Each row is a point on a tangle of strands that fork, close into loops and nearly touch. The rows are in no order.
Points whose rows are less than 63.5 apart are linked; no others are.
(567): [ 23 -11  14  23   4 -15  -1  26 -20  32 -10  15 -13 -37  21 -10  -6  22
  -4 -12  21 -29 -10  15   3   1  38 -24]
(889): [-38   2 -32 -27  18   2   3 -35   5 -10   2 -17  10  39 -10   4   2 -20
  10  14 -19  17   1  19  -8  19 -43  46]
(930): [-27 -19 -16  -5   0  15 -24  28 -39 -40  -8 -31  19  33 -37  24  54  35
  47  24 -12  21   8 -21 -28   8  14  28]
(29): [ 39  18  -2  16  -2   1  36   8 -14  54   1  15 -13 -13  40 -16  -4  37
   3   5  19 -34 -43  39 -19  19  -5  -3]
(1475): [-22  14  -3 -11   4  14  11 -16   4   7  27  -7  17  -1  14   3  -6 -29
  -4  21 -21  -1  17  11  -7  36 -18  23]
(578): [-29  42  15 -28 -17  16  24 -25  48 -12  20 -30  -7   0 -13 -16 -49 -44
 -39  35 -14  12   3  -3  17  14  -6  49]
(801): [  9 -23 -38  21  13   5 -10  32 -45  -8  -7  13  26  -2  -7  22  63  41
  50  -5 -14 -13  26  23 -37  19  -1  15]
(1063): [-26  34  17 -17 -15  28  22 -23  51 -11  20 -22   2  -6 -12 -10 -44 -54
 -35  11 -17   5  17  -5  19  16  -2  32]
(529): [  1  15  10 -12 -11  -6  18 -12  -1  11  27 -24  -8  14   4 -10 -24   1
 -40  22  14  19 -23  -2   7   1 -27  -4]
(739): [ 28  37  -1   9  -3   4  46  -3  -4  62  23  21  -9  -6  61 -15   1  15
   9  34   9 -36 -36  43 -35  40 -19  14]
(1135): [-40  29   8 -20 -11  33  -8   5  35 -42  13 -29  13  -5 -32   0 -19 -29
 -10  29 -33   2  31 -19  10  30  35  55]
(1285): [  5 -23  -7   9  10  -8 -22  23 -21 -16 -15   5   5  -7 -11  23  24  17
  13 -20  -3  12  22  -8  -3 -18   8 -26]
(1671): [ 21 -49 -32   7  15 -18 -30   0  -4 -18 -19  33   9  14 -26  14  31   6
  47 -37 -11  20  17   7  -8 -50 -37 -15]
(757): [ -1  -9  10  11  -7   3 -28  52 -35 -20   1 -11   8 -24 -10  25  38  38
  14   6  -6   1  28 -18 -15  10  45 -16]
(655): [ 16   4  12   8  -2   4  20 -37  29  24  -8  29  -6  15  25 -16 -30 -31
 -15 -38  18  -2 -26 -11  27 -25 -22 -43]
(832): [ -9  -5  26   4 -12   5 -35  52 -29 -29   3 -12   4 -27 -17  28  27  24
   1   6 -14   1  33 -38  -7   4  60 -24]
(666): [-36  -2 -34 -20  -3  -4 -14   5 -32 -30  -6 -41  16  45 -25  10  56  37
  41  56  -5  22  -5   6 -38  32  -3  58]
(786): [ 10  -5  40  -5 -20 -27 -11   8  -2 -17   3 -17 -28  -8  -6   9 -14  14
 -66 -17  36  23 -11 -44  24 -43  14 -41]
(1033): [ 17  -6   2   2 -16 -19   2  29 -32   0   6 -24 -16  -2 -10  12  14  59
 -29   7  23  17 -15   3  -9 -13 -10 -18]
(1462): [-30 -19 -29 -23  12  14 -26  -9   2 -55 -36 -23   3  44 -58  15  16   2
  29  -6 -16  51   1 -29   6 -32   6  31]
(1533): [ 48 -48 -24   4  -1 -34 -16 -15  10   6 -23  42 -19  19 -12  -5  15  20
  31 -41   6  16 -20  17   1 -69 -63 -30]
(1687): [-39  -5 -23 -20  -6   9 -20  16 -35 -42 -16 -39  21  45 -36  12  53  35
  50  47 -13  26  -6 -19 -31  24  17  52]
(1633): [-22   4 -18 -14  12  23  15 -43  35  -1   4   7   9  25   2   0 -16 -53
   0 -24 -28   3   8  13  11  10 -46  19]
(717): [-20 -25 -24 -14  16  15 -26 -20  15 -52 -29 -15   3  34 -54  17   6 -16
  14 -25 -13  41  13 -24  17 -39  -7  16]
(1610): [ 35  -5  -9  14  -7 -14  13  28 -33  25  -7  -8 -14 -20   6   4  22  62
  -8  -6  15  -8 -20  25 -17  -1  -5 -12]
(1476): [ 29  10  12   1 -11 -11  35 -15   2  34  14   4 -13  28  23 -10 -22  24
 -34  -6  35   7 -48  -4   5 -13 -43 -24]
(680): [  1  21   8  -3 -15  -2   6  24 -18   3  40 -22   9 -19  10  -3  12  15
  -8  60  -8  -8  11  15 -26  44   0  13]
(583): [ 44  22  16  25  -4  -8  41 -21  19  55  -3  38 -23  17  38 -27 -31  35
  -6 -25  60 -32 -72  -5   6 -16  -6 -29]
(1711): [  0 -20  -3  -3   6   9 -12 -30  32 -23 -24  13  -2   3 -15   8 -14 -42
 -13 -53  -4  13  17 -18  37 -42 -18 -28]
(1083): [-47  26  -7 -20  -4  24  -3 -10  19 -25  15 -26  17   5 -20   3  -4 -26
  -2  34 -30   3  28  -8  -2  38  12  62]
(1032): [ 19 -44  -7  19  27 -31 -36  28  -9  -2 -42  36  -9 -27  -2   9  25  13
  46 -47   2 -21  19   4  -1 -41  26 -22]
(215): [ 25 -17  14  25   9 -15  -2  36 -26  32 -22  10 -26 -53  15 -10  -3  39
   9 -16  27 -51 -20  26  -4  -3  53  -9]
(574): [ -1  16  -4   2  11  18  27 -39  31  33   6  29   8  16  37 -14 -19 -50
  10 -23 -12 -12 -11  15   6  12 -37 -16]
(1441): [  0 -24   5  27  23   1 -13  12 -10  21 -20  34   6 -35  17  -9  -6 -20
  34 -30  -1 -38  16  14  12  11  45 -18]
(336): [-12  28   3 -11   2   6  33 -20   0  38  38   7   3   1  48   2   6 -19
   6  47 -15 -22   0  35 -28  48 -41  32]
(313): [ -3 -27 -10   0  13  -1 -29   4  -5 -31 -18  -3   1   9 -25  23  18   1
   7 -27  -3  29  19 -22   7 -39  -7 -19]
(621): [ 13   7  17   7 -18  -7  -8  40 -27   0  22 -15  -3 -31  -3   6   5  31
 -21  21   7   1   8  -3  -8  11  25 -22]
(1094): [-33   2 -28 -25  19  10  12 -52  23  -2   4  -4   3  44  -5   0  -9 -38
   7  -5 -22  11  -2  22   2  14 -61  40]
(80): [  2 -15 -26  26  23   4   0  11 -25  19  -3  34  30 -14  28   2  27  -1
  45  -7 -21 -37  22  35 -19  44   8  20]
(1306): [  1 -23 -15  29  25   4 -16  19 -23  15 -15  35  25 -28  15  -1  13  -7
  45 -22 -10 -35  26  21  -4  26  32   1]
(646): [-42  29 -30 -42  -3 -14 -11 -19   3 -32 -24 -43   4  39 -34 -11   5  15
   4  50 -10  47 -19  -3   0  19  13  54]
(1689): [-40  48 -19 -51 -14 -24  -8 -14  12 -27 -13 -41   1  25 -24 -18  -1  15
  -5  78 -10  41 -20  -2  -2  30  15  62]
(1623): [  7 -13   1   5   0 -12 -14  33 -29 -11  -4 -15 -10  -5 -12  18  22  39
  -9  -4  10  19   7  -5  -5 -18   6 -24]
(461): [ 34   9   5   6 -20 -16  17  31 -32  19  13 -22 -15 -15   3   0  12  65
 -32  17  22   1 -27  15 -15   2  -8 -12]
(675): [ 27 -25   9   0  -4 -27  -6 -31  20  -2 -25  19 -22  19   3  -3 -14  -7
 -28 -49  30  18 -25 -24  34 -69 -41 -49]
(871): [-11   9   1  -6 -12   2  -6  24 -21 -11  30 -31  11  -7  -5   4  18  20
  -4  46  -7   4  14   4 -20  35   4  12]
(811): [-30  14  13 -22 -16  23 -18   2  34 -48  -9 -42 -10   4 -47   4 -25 -15
 -32   4 -10  32  12 -34  30  -7  37  19]
(444): [ 13  28  10  21   5  11  34 -36  33  53   2  46  -8  22  49 -34 -32 -30
  15 -21  21 -30 -44   9   6  -2 -12 -34]
(1247): [ -7  -6 -23 -11  10  19  12 -50  37   4   1  21   7  31   5  -6 -16 -53
  11 -35 -23   5   3  11  15  -5 -61   1]
(1202): [-19   0  16  -1 -10  18 -28  31 -14 -32  10 -19  13 -18 -24  21  13   5
  -2   9 -19   9  33 -37   2   8  44 -11]
(89): [-35  49  -8 -47 -16 -14  -4 -11  27 -31  -5 -43  -4  15 -31 -22 -21   2
 -21  68 -11  33 -15  -7   9  23  19  59]
(1756): [  1 -20  -7  12  16   3 -17   6  -7  -6 -13  15  14 -11  -2  12   7 -14
  13 -34 -10   2  29  -3  11 -11  10 -21]
(1686): [-13  -2 -19  18  17  13  -4   9 -21  10  14  26  42 -14  23   7  25 -22
  34   2 -32 -31  38  17 -17  50  12  23]
(1443): [-39  12 -16 -21   4   9  -5 -10  -2 -17  18 -29  17  17 -13   5   9  -7
   4  35 -19  14  12   5 -11  33 -10  44]
(644): [ 29  11  13  29   8   7  30  -6   8  59  -4  34 -21  -5  42 -33 -31  10
  18 -15  35 -50 -54  21  -1   1  14 -19]
(1710): [-12  24  10   4  -4  15  12   1   3  10  30   0  22 -25  20   0  -9 -34
  -5  29 -24 -14  29   6  -9  42   9  14]
(748): [ -2  16   9   7   7  19  25 -27  25  34   6  30   9  -5  35 -18 -27 -52
   1 -17 -10 -17  -2   9  13  15  -7 -19]
(1588): [ -4   7 -22  -4  15   5  21 -25   0  32  16  24  10  18  39   1  10 -20
  25   5 -22 -18   1  37 -21  38 -49  14]
(340): [ 17  -9  21   9  -3  -6   5 -38  35  13 -28  35 -13   5  21 -15 -26 -39
 -15 -55  20  -8 -17 -20  41 -43 -13 -53]
(1280): [ 18  -2  19   3 -11 -15   8  -1  -1  13   4  -2 -13   2  10  -2 -18   5
 -39 -14  24  12 -19 -17  18 -23 -11 -37]
(1695): [ 26   4  29  24  -8 -12   5  35 -21  29   5  12 -13 -49  21 -15 -14  15
 -10   7  19 -30  -6  11  -1  12  50 -20]
(472): [ 24 -10 -21  24   6  -1   1  41 -42  19 -11   7   7 -43  10   6  40  50
  33   4  -3 -33   7  40 -29  36  30  12]
(416): [  9 -21  24  31  18   7   6  20  -7  46 -14  21 -27 -38  26 -27 -28   1
  31 -19  32 -69 -25  27   4   4  51 -13]
(1175): [-35   6 -49 -39  13 -25  -7 -34  -6 -28 -32 -33   1  63 -35  -7  15  12
  19  32  -3  55 -23  13 -11   4 -20  51]
(143): [ 27 -20   0   5   1 -20   3 -25  12  10 -14  25 -18  24   8  -6 -13  -2
 -12 -41  22  10 -26  -7  22 -48 -45 -43]
(457): [-19  21  -1 -13  -1   6  24 -19   3  19  35  -6   6   5  30   1  -1 -23
  -3  37 -12  -7   3  24 -18  38 -36  28]
(50): [-13  20   8 -17 -10  -1  11  -6   1   4  32 -32   0   7   1  -8 -14  -2
 -26  43  -2  16  -7   6  -4  20 -16  14]
(724): [-26 -17 -30   1  17  23 -14 -11   1 -27  -1   6  33  23 -22  17  17 -26
  28 -19 -32   3  35  -8  -3   8 -11  28]
(251): [  3 -33  -9  -3  11   3 -27 -26  30 -38 -28  16  -4  11 -30  16   0 -32
   2 -52  -7  23  23 -21  27 -62 -25 -20]
(153): [-39   0 -39 -32  15  -5  -6 -31  -1 -25 -10 -28   9  49 -26   0  11  -1
  18  22 -12  35  -7  13 -10  13 -26  50]
(1313): [ -6  13  23   0 -11  16   2   1  12  -4  16  -6   9 -27   0   0 -25 -35
 -31  -1 -10   2  23 -17  18   8  22 -16]
(1657): [ 21  40  44  14 -23   3  45 -10  20  40  32  19  -2 -25  38 -32 -48 -39
 -19  28   5 -23 -14 -10  -2  14  18 -20]
(520): [ 10  -2  36   7 -12 -16 -12  18  -2   2   0   2 -13 -31   4   3 -14  -5
 -41 -17  18   3   6 -24  19 -22  37 -44]
(1753): [ -7   4 -25  -3  16  -2  21 -15 -15  31  19  16  11  13  42  11  35   2
  27  26 -17 -24   4  50 -38  53 -51  33]
(1073): [  3 -26 -10  25  19  -4 -25  31 -26   3 -18  25  17 -29   4  13  22   9
  34 -23  -9 -21  32   3  -2   4  41 -12]
(52): [-38   2  -4 -21  -8  34 -22   1  34 -55 -24 -33  -3  18 -52  13 -11 -13
  -9  -8 -20  30  17 -39  28 -10  41  34]
(829): [ 18 -53 -20  -1  12 -18 -45  -4  11 -35 -25  33   4  11 -38  18  33  -5
  44 -39 -12  30  24 -14   0 -75 -31 -14]
(1205): [-12   9  -6   9  11  14   7  -2  -9  16  22  17  33 -18  28   5  11 -28
  17  12 -27 -23  31  18 -16  52   4  20]
(584): [ 42 -15   2   9  -2 -25  15 -11   4  27 -20  29 -25  14  17 -10 -10  26
  -9 -43  34  -7 -41  -1  16 -44 -33 -41]
(758): [-25  -6 -16 -13   9  28  -3 -26  30 -30 -11 -10   9  19 -25  10 -13 -40
  -8 -30 -19  18  19 -10  21 -10 -16  16]
(100): [-44  19 -15 -30  -6   0 -12  -4  -6 -26  13 -40  11  21 -18  -1  18   7
  10  64 -14  14   2   1 -17  41   5  56]
(1589): [-32 -19 -11  -4   6  37 -30   4  10 -55 -22  -9  17  19 -47  31  16 -15
  21 -27 -31  17  35 -46  13 -20  28  22]
(1217): [ 22  26  27  16  -8   5  36  -2   5  46  20  21  -1 -19  45 -25 -31 -21
  -7  19  10 -24 -19  10  -7  23  12 -18]
(9): [ 23 -15  -2  26   8 -10  -8  45 -41  23 -23   6 -18 -56   5  -1  18  52
  19 -12  14 -45  -6  31 -11   8  50  -3]
(1430): [  1   7  38 -10 -26 -18 -20  24  -6 -29  18 -30 -25 -11 -24   5 -15  21
 -61   9  28  28  -8 -41  16 -29  24 -29]
(735): [ 11 -38 -11  23  25 -17 -25  31 -23   0 -30  28   0 -28   1  15  24  19
  36 -34  -2 -17  23   8  -5 -18  29 -18]
(190): [ 43  27  20  20 -22  -8  30  33 -19  37  24   5 -11 -49  30 -24  -8  33
  -9  47  12 -45 -21  29 -24  37  26   3]
(1433): [-21  -4   0   8   4  33 -17  10   2 -23   2   8  34 -17 -13  20   7 -30
   6 -23 -33  -6  54 -26  10  14  37   4]
(1638): [ 42  36   5  18  -9   2  47   0  -6  62  16  17 -15  -8  49 -22 -13  36
  -3  20  27 -41 -54  31 -24  22  -6   4]
(152): [  9 -12  -2   3   5  -2   0 -12   2   5  -7  12  -1   6   6   2 -10 -16
  -8 -27   3   9   1   0  17 -20 -21 -31]
(1180): [ 23 -23 -40  24  15  -2  -2  31 -44   8 -19  14  16 -18   1  11  55  49
  47  -9 -10 -27  12  41 -36  21   2  14]
(1338): [  0 -33  23  30  25  -4 -11  24 -11  29 -23  25 -18 -44  21 -17 -17  -6
  33 -30  21 -60  -3  21  11  -2  57 -16]
(1456): [ 26 -24 -11   6   6 -16  -3 -11   3   9 -14  20 -10  16   5   1  -1   3
   3 -34   8  10  -9   8  11 -36 -41 -35]
(1109): [-16  30  11 -19 -14   2  11  -5   4  -2  40 -25   4  -9   4  -9 -15 -13
 -21  61 -10   1   8   4 -11  33 -11  27]
(1734): [ 41 -37 -31   0   0 -24  -1 -18   2   8 -13  27 -17  34 -12  -3  11  22
  21 -30   8  20 -26  26  -6 -51 -76 -23]
(287): [ 26  28  31   7 -25 -10  20  23 -10  14  40  -8   0 -32  17 -15 -20   8
 -29  50   4 -15  -4   3 -12  25   8 -10]
(1147): [ 13   2  29   6 -17 -17 -14  34 -19  -4  10 -11 -11 -27  -4   9  -2  23
 -36   3  16   6   7 -17   5 -12  31 -35]
(763): [-34   2 -34 -25   6 -12   4 -16 -21  -5  15 -27   8  36   0   9  35  16
  18  52  -2  10  -4  33 -32  40 -43  56]
(219): [ 27   1  -3  20   9   0  20   3  -7  48  -7  29 -12  -9  37 -21 -10  14
  19 -13  16 -36 -32  34  -6   9  -1 -17]
(1414): [ 15  15  17  -6 -15  -8  33 -16   0  25  26 -14  -9  24  19 -12 -26  12
 -43  15  26  14 -38  -5   5  -5 -39 -12]
(1394): [ 17  -3  28  33   8   7  22   6   3  51  -7  28 -29 -26  32 -34 -35   4
  20 -17  42 -64 -46  20   2  -2  41 -17]
(645): [ 43   4   5  15  -5 -11  28   6 -16  45  -7  13 -20  -5  25 -14  -9  48
 -12 -14  32 -23 -47  18  -4  -6 -10 -18]
(860): [ 29   8  22  12  -6 -10  29 -23  16  35  -3  26 -15  16  30 -18 -28   0
 -23 -29  39  -7 -44 -16  21 -27 -18 -45]
(1324): [ -9 -20 -18   7  15  12 -21   1  -8 -22  -9  10  26   3 -14  22  17 -18
  20 -29 -21   5  37 -12   4  -8   2  -6]
(812): [-38  12 -27 -35   3  -1 -16 -17   5 -40 -27 -41   2  41 -44  -5   3   7
   5  25 -10  50 -14 -11   7   2  12  45]
(951): [-17  16  24 -17 -22  14  -8  -3  31 -35   5 -38 -11  -7 -36  -2 -36 -22
 -54   9   1  26   7 -31  31 -12  25   3]
(1059): [ 15  15  27   8 -24  -6 -16  57 -27 -14  29 -11   3 -48  -7   2  13  32
 -12  43  -3 -12  18  -7 -16  28  46 -18]
(785): [-28  -4   7   2  -4  36 -25  21  -4 -36   4  -4  32 -12 -25  28  17 -14
  11 -11 -35  -3  49 -41   5  13  48   7]
(1664): [ 15 -14  20   3  -3  -9  -3 -28  26  -2 -23  16 -14   2   7  -1 -20 -29
 -34 -50  17   7  -5 -24  40 -52 -12 -50]
(751): [ -3  -2  -9  -3  -1   0  -2  15 -24  -2  15 -20   8   0  -2   8  15  20
  -4  16  -3  12   9  11 -11  16  -8  -3]
(176): [-13 -30 -20   3   8   9 -25  27 -33 -36 -10 -10  17  23 -36  30  52  30
  46   2 -11  23  20 -19 -28  -9   3  10]
(1062): [ 18  19  45  11 -20  -4  21   0  13  20  16  11  -4 -29  16 -16 -41 -30
 -40  -1  15  -7  -5 -23  20  -5  30 -37]
(1124): [  3 -12  23  -6  -9 -19 -13  -6   6 -22 -10 -16 -26   3 -14  11 -12   3
 -51 -27  27  30  -6 -39  29 -52  -3 -37]
(1565): [ 44  -5   8  16  -2 -24  21  -1  -4  40 -18  26 -28   1  24 -13 -12  43
 -12 -34  44 -20 -50   4  10 -30  -8 -30]
(316): [ 28 -43  19  10  18 -62 -36  24   6  -9 -51  22 -42 -28  14   6  21  19
   1 -61  28 -17  -1 -15   2 -84  26 -33]
(154): [-14 -21 -15  -6  12  10 -18 -14   9 -32 -13 -11   2  15 -30  16   0 -17
  -2 -24  -7  29  17 -16  15 -26 -13  -5]
(530): [ 16  28  27   7 -15  -2  26  10   1  26  34   2   4 -29  28 -16 -21 -15
 -18  40  -4 -16   1   8 -12  30   7  -7]
(78): [-23  15   1 -14 -14   5 -16  30 -22 -27  27 -38  16   4 -17   6  34  29
  14  70 -11   1  13  -6 -29  46  15  31]
(445): [ 17  -9   3  18   3  -7   0  20 -18  23  -5  14  -1 -23  20  -2  -2  10
  -1 -11   6 -15  -1  15   2   5  18 -23]
(1383): [ 24 -30 -30   1   7 -11   0 -24   3   8  -5  25  -3  31  -2  -3   5   0
  23 -31  -3  10 -14  23  -3 -24 -68 -20]
(1348): [ -7  33  26 -10 -21   9   8   6  13  -9  40 -19   8 -29  -5 -10 -27 -28
 -27  46 -13  -5  19  -9  -2  28  10   9]
(729): [-29  -9 -15  -4  10  40  -7 -17  33 -31 -10   0  22  12 -31  16  -9 -44
   0 -39 -32   6  42 -13  21   0   4  27]
(329): [  3   8  36   4 -14   3  -2   2  16   0   3   4  -2 -32   4  -3 -28 -34
 -39 -16   5  -1  16 -24  30 -14  35 -36]
(1459): [ 37  22  33  23 -17 -10  26  26 -14  40  20  13  -9 -47  31 -28 -26  12
  -7  32  17 -42 -19  16 -12  26  40 -12]
(1702): [ 21  29  12  27   8  11  39 -13  12  63   7  35 -14   0  55 -34 -26  -3
  21   3  27 -48 -46  29 -13  18   8 -11]
(700): [ 28  -1 -12  16  -1  -4   9  33 -35  29  -5   2  -5 -34  16   2  24  52
   8   4   8 -25  -9  37 -22  21  14  -4]
(88): [ -5 -32 -31  14  13   8 -15  25 -39 -27  -7   3  28  20 -25  28  60  32
  53  -2 -15   7  24   2 -38   3  -9  16]
(568): [-16 -14 -45 -28  14 -24  -1 -26 -15 -22 -19 -34  -7  61 -35  -5  15  29
  16  24  10  54 -31  23 -17 -13 -47  31]
(125): [ 38  21  15  12  -8  -8  42 -25  14  46   8  25 -16  35  34 -19 -27  24
 -22 -16  44  -7 -60  -8   8 -14 -36 -30]
(1649): [ 19  29  21   0 -25 -13  20  26 -14   9  45 -20  -2 -23  10 -16  -4  23
 -28  63   8 -10  -7  11 -21  31  -5   3]
(1409): [ -8  21  13   1  -1  29  29 -28  35  20   8  14  10 -12  20 -10 -31 -63
 -14 -20 -15 -10  15   1  16  16  -4  -8]
(1200): [-15  28  21  -7 -13  29  27 -20  43   3  21  -6   8 -20   5  -8 -38 -61
 -32   1 -20  -4  20  -6  15  16   2   8]
(919): [-28  -4 -17 -13   7  11 -12  -4 -10 -23   6 -27  13  17 -20   9  11  -2
   6  13 -15  21  15  -5  -4  14  -6  21]
(212): [ 15  24   6  15   7   9  33 -23  16  52   7  37  -5  10  54 -26 -23 -17
  15  -9  13 -29 -35  23  -8  15 -16 -20]
(348): [ 24 -39  17   6  15 -51 -33   9  12 -17 -43  25 -30 -16   8  11  16   4
  -5 -56  22   3  10 -24  14 -81  11 -45]
(874): [-40  -7 -13 -15   4  37 -22  -1  19 -55 -22 -20  13  26 -49  20   5 -17
  12 -16 -29  25  26 -38  16  -8  30  40]
(294): [ -4  17  32 -11 -23  11   8 -10  29 -15  18 -25  -9  -9 -16  -6 -43 -28
 -60   5   8  19   1 -28  30 -15  12 -12]
(1184): [-31  -4 -36 -20   9  -6  -8  -5 -26 -21   0 -36  13  44 -20   9  40  28
  30  42  -2  24  -6  19 -33  26 -26  46]
(1560): [-18  35  18 -29 -21   2  18 -22  37 -11  23 -38  -8   4 -18 -22 -49 -28
 -48  40  -1  19 -10 -10  18   8  -4  31]
(1464): [  6  -8  -4   9   4  -1  -2  15 -20   9   7  -1   8  -8   9   7  10  11
  -1  -3  -3   2  11  12  -3  11   0 -17]
(582): [  9  21  34  -3 -20   7  25 -18  25  13  21  -6  -1  -8   8 -14 -42 -32
 -50   0  12   7  -7 -21  22  -7   0 -23]
(535): [ 10 -22  16  -8  -3 -21 -12 -22  13 -20 -18  -7 -25  19 -13   6 -12  -3
 -47 -36  32  35 -14 -32  34 -66 -27 -38]
(1546): [ 11 -17  -6  22   2  -4 -24  56 -44  -7 -19   3   5 -32  -9  26  51  51
  31  -8  -5 -11  24  -1 -22   1  43  -9]
(451): [-26   6 -20 -14   9  -3  13 -13 -17  18  28  -4  11  15  29  16  36   1
  17  47 -16 -16  10  40 -38  53 -47  49]
(1163): [-34 -14 -30  -3  15  35 -12 -19  18 -38  -8   9  34  25 -33  17  10 -39
  24 -33 -42   3  40 -13   7   4  -7  43]
(231): [-34  16   9 -15 -10  32 -22  13  15 -45  10 -32  14  -4 -37   8  -5 -14
  -7  18 -31   9  31 -36  11  20  42  27]
(1186): [-23  42   9 -35 -19  -8   3 -16  30 -25  11 -45 -10   8 -28 -25 -41 -12
 -42  55  -3  28 -14 -12  18  11  10  40]
(385): [ 22 -44   2  15  25 -45 -39  34 -10  -5 -49  24 -29 -34   3  12  28  29
  29 -53  15 -20  10  -4  -7 -63  33 -22]
(377): [ 33 -45   2   6   8 -46 -38  -8  20 -18 -40  34 -25  -4  -1  11  17  -2
   9 -56  13  10   8 -16  14 -90 -22 -40]
(1054): [  6 -11   4  -1  -1  -9  -2  -3  -7  -5  -2  -8  -8  10  -5   6  -7   2
 -27 -15  14  20  -4  -9  15 -26 -17 -30]
(262): [-42  16 -22 -32   7 -10  12 -28 -10   7  23 -18   1  26  13  10  26   0
  12  67  -8  -1  -2  39 -30  51 -45  68]
(1577): [ 21 -44  -9   2   7 -20 -34 -21  27 -23 -31  33  -7   6 -18   9   9 -20
  17 -55  -4  22  16 -12  22 -75 -35 -35]
(501): [-32  -5 -27 -27   6   1 -23 -12   4 -48 -35 -37   0  46 -51   5   6   9
  14  10  -7  57 -11 -22   7 -19  11  31]
(909): [  6  33  -1  -3   2   4  39 -14   0  51  31  17  -4   3  60  -4   9  -4
  10  40  -5 -28 -15  44 -31  44 -40  21]
(1149): [ -3   1  17  -8 -14  -8  -9   7  -7 -17  10 -29 -12   4 -19   2 -13   9
 -44   7  15  29  -5 -21  18 -19   5 -17]
(1755): [-11   3  11   2  -3  22 -10   8   4 -14   9  -2  19 -22  -7  12  -7 -28
 -12  -9 -22   2  35 -16  11  13  27  -6]
(1746): [ -9  13 -13  -3  17  12  21 -35  15  29  12  32  15  14  37  -1  -2 -45
  22 -11 -26 -17   3  29 -10  32 -46   9]
(1365): [ 30  -1  18   6 -12 -20  20  -1  -7  24   4   4 -18   9  14  -5 -16  30
 -41 -16  38   8 -36 -10  10 -24 -23 -33]
(681): [ 34 -50 -32   6   9 -23 -25 -11   7  -3 -20  42  -2  15 -18   2  23   6
  45 -39  -7  16   4  16  -3 -53 -53 -20]
(538): [-12  27  27  -8 -20  21  -7  17  17 -32  29 -24  10 -30 -25  -4 -22 -25
 -28  34 -24  -2  29 -26   6  23  37   6]
(321): [-33  23  -4 -23 -10   0  -7   6 -11 -20  32 -36  14   1  -6  -1  22   7
   6  80 -13  -2  11   7 -24  51  -1  51]
(389): [ 16 -19  -6  25  12 -10 -21  55 -44   7 -28  10  -7 -50  -2  15  39  54
  32 -15   4 -32  14  18 -20   1  57  -3]
(44): [-33   5  -6 -15   0  23 -16  -1   6 -34   3 -34  12  11 -33   8  -2 -11
  -5  13 -17  21  19 -19   9  12  17  25]
(1185): [  0  -8  -9  -5   4  19   8 -44  41  -5 -11  14   2  16  -3  -4 -24 -50
 -10 -47 -12   9   5  -5  30 -23 -41 -20]
(1347): [ 26  27  23  22   1   1  40 -31  31  54   3  46 -15  23  44 -35 -38  -2
   1 -23  46 -30 -59  -5   8 -13  -2 -38]
(505): [-29 -18   0  -2   5  33 -31  17  -8 -45 -10 -10  21   4 -36  31  22  -8
  19 -18 -30  14  39 -48   3  -8  37   7]

A piece is all that can be reached along the links. How many separate loops has the piece of each point below (a circle has one, a figure eight two, a Y none), and how many tips (points with one link)?
(88) => loops 2, tips 0
(152) => loops 4, tips 3
(1546) => loops 2, tips 3

How many points has the smallest loop of links through each point below? Write 0 if it is on no loop.
(1756) => 9
(444) => 18
(811) => 14
(1083) => 6
(1365) => 13
(786) => 10
(680) => 0
(1533) => 0

A fork is a point with three links, a tip a point with one. Leave the first point through the second and follow the links. Name the first fork or tip that comes.
(1180) / (472) => (1285)
(385) / (316) => (568)
(785) / (1202) => (567)
(1689) / (646) => (154)
(1711) / (251) => (1306)
(644) / (1702) => (125)
(1589) / (874) => (329)
(538) / (1348) => (1476)
(80) / (1686) => (29)
